Points on a hilly landscape, in no order, each with its height.
From any point a climber steps to the highest of the 2 points nearest to it. It stops when none of these is higher. Distance is the straight distance between rows; heights are no part of it.
Noli: [  2  -5  19  41  37  61   6  25   1  86 -28 -11  -6   1   3 -61  -9 -16
  33  10]  h=361
nog: [  0  10  14  31  52  17  11  -6  -5  45   1  54  32  45   2 -55  36 -16
  42   2]  h=351
fudu: [ 25  44 -50  13  12  40 -41 -43 -33 -19 -22   2 -56 -12  44  36 -22  36
 -37 -15]  h=99
Nisa: [  7  30   7 -99  31 -36 -22  -4  -8  -2  -1  -4  40  45 -29  15  33  17
   8  10]  h=265
zoki: [ -6  28 -40   7  27 -17 -49  -8 -64 -43  23 -18 -38   8  -7   3 -33  -8
 -16 -48]  h=445
Taved: [ 24  -7 -54  49  11 -45 -11  27 -23 -13  26  14 -21  26  11 -25 -10 -15
   1 -27]  h=444
voro: [ 11  -7 -41  68  17   7  -4  54   9  25  45 -10   4  31  15 -19  -9 -23
   8 -42]  h=602
nusu: [-40  71  14 -25  54 -33 -13 -10   1 -12  -1  24  35  25 -18  -6  24  36
  18  59]  h=296
Somig: [ 11 -27   6  65 -11  43  17  11  22  36  33 -17   0 -15 -14   2 -10 -49
  15  -6]  h=319
ran: [ 41 -30 -28 -57  -8  -9 -82  26  19 -25  -6  21 -29  -4 -13  55  13  37
  10 -28]  h=191
Boto: [ 30  -5 -20  40 -44 -31  -7 -14 -14 -35 -32  23 -21  -8  23 -11  -3   0
 -23   0]  h=307
Kotu: [ 27  54 -56 -10  10   5 -56 -42 -43 -13 -55 -18 -57 -10  40  18 -23  20
 -42 -23]  h=86
kogot: [ 16  -5  38 -18 -16  10  17  -6 -29   9 -47  -8   5   7 -26 -22  12 -17
 -39 -21]  h=231
gamu: [ 19  10  39 -49 -43  14  12 -29  12   3 -39 -11  44  12 -43   7  13  19
 -25  13]  h=190
Bof: [-8 16 17 37 41 11 -4 -5 39 33 37 31 57 29 21 -3 20 16 65 27]  h=511
Tifuz: [ 11 -31   9  46 -11  49  29  15  37  71  21 -12  19   9  -8 -20 -26 -51
  15  14]  h=384
falan: [  1 -35  10  11 -55  20  37 -28  42 -19  13   9 -24 -18 -24   5  -6 -46
 -28  17]  h=271
ril: [-21 -32  23  29 -41  16  27 -39  39  39  19   4  20 -40 -35  11 -25 -29
  14  38]  h=225
Sed: [  5   6 -55  72  22  36   2  41 -13  15  17 -24 -10 -15  -4  -7 -26 -27
   2 -40]  h=473
gupup: [  6   7 -22  48 -34  23 -36 -21  -8 -41   5  13 -38 -32  37  37 -16  20
 -16  -9]  h=136
runun: [ -1  -5  12  36  22  35  10  29   2  78   1   7  15  34  25 -45 -19   4
  37 -10]  h=420
tev: [-38  -4  11   9  45 -14  27  21   2   6  60   6   7   4  26  25  47 -17
  46   8]  h=358
luda: [ -6 -22  14 -18 -24   6   8  10  18 -50  27 -11 -19 -17  29  54  22  11
   1 -11]  h=584
kezem: [-31  35 -22 -32  33 -13  75   3   8 -12  31   8  27 -15  44  29  47 -25
  41  47]  h=297
Pina: [  4 -24   1  42 -63   5 -14 -10   1 -25  -1   7 -21 -50  13  29 -29   8
  -7   4]  h=162
zase: [  5  33 -37  19   8  -9 -27   0 -51 -33 -46 -20 -45   5  14 -23  -6 -21
 -46 -36]  h=105
feg: [-13  -6   5  51  27   2   3  25  10  63  31   9   7  27  10 -18 -13  10
  42 -33]  h=480
mek: [ -3  -2  17 -93  17 -56 -35  14 -20 -14  32 -18   8  21 -27  32 -14  33
  15  -6]  h=19
Reb: [-17  19  -7 -85  11 -38  28   2   1 -24  25  -9  20   6   6  23  17  26
  18  16]  h=210
meb: [ 33 -31 -20 -79 -16  -4 -40  29  35 -29  -1  15 -10  -8   0  57  30  40
  14  -9]  h=267
Lur: [-18  10 -25  47  30  29  -5  28 -41  14 -12 -26 -16 -25 -19  -8 -18 -13
  -6 -48]  h=376
zapi: [-43   3  11   6  71  20  24  10   5   5  39  22  25   0  35  14  56 -40
  54  37]  h=326
lefi: [-37  34  -2  -5  57  14  40  10  21 -12  20  31  47  -6  34  20  52 -28
  51  58]  h=315
Kulo: [ 14  -2 -20   9 -15  73 -14 -13 -14 -44   0 -13 -39 -18  -8   6  -5 -20
 -60 -28]  h=1
ruzet: [ 19 -21 -33 -69   2 -40 -80  23  -4 -29  26   5 -32  -4  -5  54 -19  38
  22 -18]  h=122
lekip: [ 26 -13 -52  63  -6  -1  -5  47 -15  17   8  -7   2  38  31 -33 -25 -20
  -8 -22]  h=512
Napof: [-35  33  45 -12  32   8 -14 -24 -25  36 -38  25  44   6 -20 -21   5  25
  15  -2]  h=327
det: [-46   2  16 -31  20 -20   8  16 -14  -7  60 -13  -1  -1   9  36  24   5
  26  -9]  h=464
Sasiz: [  1  -7   1  -6   1 -38  45  20   2 -39  23   5 -10  25   8  -1  47  -6
 -11  -8]  h=102
vapa: [-29 -35  10  39 -32  23  12 -17  35  51  10 -25  -6 -62 -16  13 -50 -27
  16  28]  h=216
Dev: [ -4 -35  28   2 -60  22  -5 -17  19 -15 -10   4   1 -50  -6  25 -34  18
 -10   7]  h=192
narok: [ 11 -37  22 -10 -34  18  19  -5  43 -72  29   3 -25 -17  14  28  21  -6
 -28  12]  h=417
biruk: [  8 -30 -12 -58 -30   8 -19  14  22 -57  16  -7 -22 -10  24  50  23  29
  -4  -3]  h=391
pivag: [ 13  28 -35 -24  10 -34 -68  -9 -55 -46   7  -5 -51  28   2   6 -40  -8
 -37 -38]  h=495
Zov: [ 28 -19 -31  47  -5  32  13  44  12  37  -7 -38   6  30  24 -54 -36 -22
 -14  -3]  h=558
tupo: [  0 -22   2  42 -23  45  15   9   2  25  -3 -24 -20 -41 -23 -18 -25 -40
  -8  -2]  h=258
Tamef: [ -2  10   6 -36  19 -59 -41  -3 -42 -23  -7  -1 -28  25 -13 -13 -39  -8
 -33 -47]  h=597
bobu: [-23  25   9  20  44 -22   9  -5  21  30  42  38  38   8  11   0  14  46
  68  27]  h=538
vupi: [ 19 -42 -11  34 -12  40  21  28  26  61  -1 -40   7   7  14 -51 -44 -38
  -6  26]  h=454
nalu: [ 27   5  -9 -47 -20 -42 -64  -7 -12 -45 -49  16 -24  25  20   6 -21  14
 -37 -33]  h=372
bada: [  7  14 -32  26  20  35  -6   6 -46 -26 -47 -37 -40  -9 -13 -35  -6 -33
 -49 -33]  h=124
Leg: [  4  -3  41 -25 -12  -4  16  -7 -15  18 -88 -35   1 -17 -24 -42  -9  -6
 -35  -1]  h=317
fep: [ -6   9  36  -2 -18   2  18 -21  11   0 -13   5  41   1 -24   7  33  19
  -5  12]  h=161
vadu: [ -4   1  11  19  12 -44  15   2  -9  39 -20  20  32  16  -8 -19 -25  36
  17 -12]  h=424
vok: [ 22 -30  22  33 -45   4  35  -7  27 -33  18   3  -6 -23  -6  16  21 -16
 -10   0]  h=328
neba: [  7   7   2  -9   6 -32  58  -1  25 -29  16   6  34   5   8   5  58  10
  14  26]  h=126
Nugo: [ 9 -6 31 39 16 18 27 -7 27 40 31 24 52 10  9  4 27  3 44 18]  h=468
Gakol: [ 17  12  19  20  28  30  12  10  21  61  -1  33  39  57  25 -68   9  -4
  38   4]  h=380
dudud: [-29  16  39  -2  16 -33   6  -2 -30  40 -36   8  27   0 -14 -20  -9  26
   2 -28]  h=371
mal: [-47  13  25 -34  36 -38  11 -10  -8   8  49   8  21  -6   5  29  17  32
  50  20]  h=614
figo: [ 26  24 -36  39 -11  57 -26 -43 -17 -38  11  16 -55 -17  43  46 -16  19
 -41   2]  h=116
Vano: [ 40 -24 -21  46 -50 -28   5  -8   0 -14 -49  15   6 -30  32 -13 -17  16
 -11  23]  h=283
Lebiz: [ 13  -8 -22  52 -12   5  16  25   2 -42  31   1 -28   3   0  10  21 -30
 -16 -26]  h=50
bodi: [ 15 -24  18  26 -19   2  34   3  36  52 -39 -19  55 -15  -3 -43 -25  21
  10  44]  h=559
doz: [ 31  35 -40 -14  -3  20 -55 -15 -37 -29 -65  -2 -56   8  23   0 -14  -4
 -55 -25]  h=89
rimak: [-24  -1  24  24  15  42   4  20 -29  50 -14 -20 -10 -32 -21  -8 -11  -1
   1 -31]  h=284
Gipa: [  4  -1  13  -6  -9  33   8   7 -28 -12 -46 -18 -29  -3 -24 -32   4 -29
 -50 -35]  h=167
sose: [ -8 -39 -13  -5 -31   6   1 -28  19 -10 -48 -14 -48 -38 -13 -48 -35 -25
 -49  50]  h=418
Luku: [ -4  37  26 -18   3 -18  36 -11   7 -17   7   5  49  21 -23   3  65  22
  -1  33]  h=141
lero: [  4 -28  13 -20 -27  -2  -5 -20   4 -13 -81 -36 -21 -34 -15 -39 -23  -8
 -44  34]  h=385
Linif: [  6   3   0 -54  -7 -40 -52   9 -25 -24 -13   5 -16  34 -16   9  -8   5
 -24 -47]  h=465
kogud: [-25  31  22 -15  61 -52   7 -17   7  15  45  26  17   1  -9   1  -6  50
  58  48]  h=543
gofe: [ 10  13  17 -71   0 -21 -26  -1  -5   3 -26  -3  30  41 -33  18  32  17
  -4 -25]  h=320
Bibun: [  6 -30   7  18 -23   6  34 -18  36  64 -24 -17  22 -23 -26 -40 -24 -23
   7  57]  h=502
Gure: [-29  44 -19 -72  25 -34  59   2  -9 -17  35   4  16 -14  24  35  10  -3
  27  35]  h=257
zeli: [ -8 -14  20  43  11   4  26  19   8  34  39  12  24  16   7  -1  21  -6
  30 -14]  h=403
larid: [-13 -34  24 -28 -70  18  14 -43  51  -7   6   2   1 -47 -27  29 -34   4
 -13  21]  h=220
robak: [-28  68  13 -80  36 -47  -6  -8 -16 -13   6  -1  35  34 -22   7  22  31
   5  47]  h=285
Maba: [  5 -10 -31  16  -5 -19  20  24  -5 -67  32  -2 -43  18  18  -1  35 -18
 -26 -23]  h=75
Sokol: [ 18  -1 -11   1 -36 -24 -32 -12 -23 -49 -49  23 -25   3  35  -5 -13  21
 -37 -15]  h=331
dolo: [ 29  -7  37 -72 -28  29 -20 -10   5   3 -30  -5  42  16 -36  17  31   5
  -5  -3]  h=235
mami: [  2   7 -32  38  -5  43   1   5 -18 -52  12  -7 -36  -5   2   8   8 -29
 -38 -37]  h=24
sebi: [ 17 -16  11  41 -21 -17  23   8  19  50 -25   5  43  -3   0 -24 -15  23
  16   1]  h=490
tusu: [-10 -51  -3   5 -25   7  27 -18  33  32 -28 -28 -23 -34 -27 -41 -22 -19
 -14  52]  h=455
Nado: [-25 -30  25   1 -59  11  30 -59  61  10  21   3   2 -34 -26  22 -24 -35
   0  21]  h=242
kozo: [-35   7  19 -14  16 -30  -3  12 -25   3  36  -3 -15  19 -14   6   6   9
   8 -32]  h=344
pumud: [-31  58  36 -14  38 -11 -22 -26  -6   6 -17  33  51  26 -27  -6  31  32
  23  21]  h=306
gam: [  8 -13 -16 -87  16 -46 -45  25 -19 -26  44 -15 -29   6 -11  31 -16  19
  17 -11]  h=62

Call two points neighbours if one is among the 2 nearest of the other. Go from one point of each pair to the other, from neighbour to neighbour, staying as high as possible. Name the lowest point that can't be avoided.
luda / voro -> vapa
Tamef / luda -> Pina
gofe / bodi -> Nisa
Zov / voro -> lekip
mal / feg -> zeli

Where does a climber stop that starts at each point below?
Gure -> mal
Vano -> Tamef
gam -> luda
Lebiz -> gofe
Leg -> bodi
robak -> bodi
Kotu -> Nado
vapa -> Zov
